Points on a hilly landscape, in no order, each with its height.
A climber steps from a point to the highest of its 5 nearest points, and stops where none of them is higher. Distance is the straight distance between rows; heights are no part of it.
J645 height 399: [ 25  20  -6  23   3  -1  -1  -6 -14  13]
J935 height 64: [-18 -15  23  -4   8   6  -6 -25  -7   2]
J371 height 730: [-13  13  24 -46 -11  20 -16  16  19   1]
J581 height 580: [  6   1 -19  34   0  -7  16  16  -7   4]
J116 height 327: [-16 -15  25 -29   8  -3  10 -18   0 -21]
J256 height 398: [-17 -19   4 -22   7 -19  12   1   4 -21]
J168 height 243: [  7   2  -8  11   1   1 -10  -8  -1  16]
J784 height 750: [  8  10  -4 -35  -7   1 -11   4  13   0]
J776 height 536: [-10 -24  -2   7   3 -11  11  -2  -4  -5]
J708 height 734: [ 24  30 -16  35  -4 -12  10  11 -21  -5]
J363 height 29: [  0  -3   9   4  -3  15 -15 -17   0  15]
J943 height 605: [ 23  25 -14   6  -5  -4 -10   3  -6   6]
J14 height 544: [  8  -7 -20   8  -6 -13  10  11   0   0]
J917 height 412: [ -4   4  12 -20  -6  17 -15 -11   9  15]
J334 height 732: [ 28  17 -23  20  -2 -12   6  17  -6  -5]
J814 height 387: [-11 -21   0  16   7  -9  15  -3  -6  -4]
J564 height 530: [  3 -10 -19  28   0  -6  14  10  -7   1]
J178 height 698: [-18  -4  30 -44  -1  10  -1  -2  14 -23]
J115 height 737: [  2  -7  -3 -31  -2 -14  -4   8  13  -9]
J655 height 595: [-23   5  52 -44  -2  24   1  -6   7 -23]
J660 height 391: [ -9  -5   8 -19  -1  10 -11 -10   7   9]
J145 height 320: [-19 -24  -9  34   3  -5  25  13   0  -5]
J855 height 756: [ 30  34 -20  28  -2 -20  12  17 -13  -4]
J73 height 163: [-17 -28   9   5  10 -16  20   2  -2 -18]
J877 height 597: [ 13  25   0 -12  -7  17 -23 -12   4  12]
J316 height 638: [ 14   9 -15  54  -1  -2  17  13 -15   6]
J627 height 202: [-15 -11 -13  49  -2   6  24  23  -8   2]
J592 height 334: [ -3  -5  -4   2   3   3   2 -11  -3   6]
J663 height 721: [ -3   8   4 -29  -4  14 -17  -3  16   2]
J847 height 773: [ -9  -2  10 -39  -3   1  -9   1  14  -7]
J960 height 253: [-23 -16  22 -16   9   2   5 -20  -2 -13]
J417 height 289: [-17 -27   1  18  10 -10  22   4  -5  -7]
J585 height 766: [ -1  30  15 -37 -14  26 -27  16  17  14]
J909 height 669: [-14  10  19 -37  -9  19 -20   4  17   7]
J842 height 309: [-18 -28  12   7  11 -11  12  -9 -10 -13]
J907 height 511: [ 25  23  -3   7   3   9 -15 -15  -7  16]
J744 height 491: [-10 -22 -13  -6   1 -20  17  12   2 -15]
J218 height 122: [ 2 -9 -7 24  7 -1 -3 -8 -3 10]
J515 height 356: [-14 -17  21 -42   5 -14  13  -8   4 -29]
J136 height 713: [  9  28   5 -22 -13  21 -25   5   9   5]
J416 height 277: [-19 -30  -2   2   3 -21  27   4  -6 -21]
J13 height 469: [-24  -8  31 -29   5  12  -5 -14  -1 -13]
J119 height 328: [ -6 -20   0   8   8   2   2 -10  -1   5]
J138 height 609: [ 13  16   0 -14  -4  14 -22  -7  10  11]
J297 height 545: [ 10   5  -8  -1   0   2 -12  -8   5   9]
J634 height 645: [ 24  10 -24  -6  -1 -13  -6  13   2  -1]
J476 height 627: [ 28  25 -10   1  -4   1 -14  -4  -3   6]
J876 height 779: [ -7 -15   1  -4   3 -11   3  -3   1  -3]
J245 height 700: [ 24  28 -16 -19  -9  -5 -16  11   6   3]
J470 height 623: [  3  -5 -10   0   6  -7  -4  -2   4   1]
J137 height 190: [-18 -22  16   7  11   1   7 -20  -7  -5]
J745 height 643: [ 19  20  -8  -8  -2   5 -18   0   1  12]
J929 height 712: [  1  -3  -7 -17   0   1  -5  -1   8   0]
J443 height 501: [ -3 -14 -13  20  -1 -16  16  16  -4  -3]
J454 height 484: [ 12  -2 -17  18  -1  -8   1   2   1   8]
J695 height 63: [-25 -29  -4  27   1 -13  35  17  -1 -18]
J690 height 670: [ 21  22 -17  54  -5  -2  21  13 -22   1]
J840 height 740: [ 13  32   3 -32 -16  22 -28   9  17   8]
J616 height 464: [  7  -2 -16  44   3  -5  12   9 -11   9]
J306 height 457: [ 23  25   4   7  -1  16 -21 -18  -8  18]
J835 height 123: [-12 -17  -4  35   8  -2   8  -1 -12   7]
J28 height 561: [ 20  17 -10  12   3  -6  -7   2  -4   8]
J679 height 594: [ 23  24 -14  32   3  -6   1   4 -14  12]
J455 height 593: [-13   1  24 -34  -4  17 -11  -5  11   0]
J810 height 741: [-20   1  19 -39  -3  12 -12  -4  10  -8]
J596 height 223: [-16 -24   2  44   5  -1  27   4  -8   2]
J16 height 131: [ 12  10  -2  26   2   4  -8 -15  -8  18]
J756 height 625: [  2  -7 -18 -10  -3 -16   3  12   8  -5]
J543 height 27: [-12 -11   9  -4   3  10  -5 -18   0   1]

Two climbers start at each pair of points below. Name the first point that both come to, or write none.
J316 and J634: J855
J877 and J543: none
J417 and J596: J776
J695 and J627: J581
J960 and J660: J847

For each start below, name the point where the climber stops.
J917: J847
J835: J855
J842: J876
J655: J847
J515: J847
J616: J855
J116: J847
J137: J876
J416: J876
J679: J855
J690: J855
J814: J876
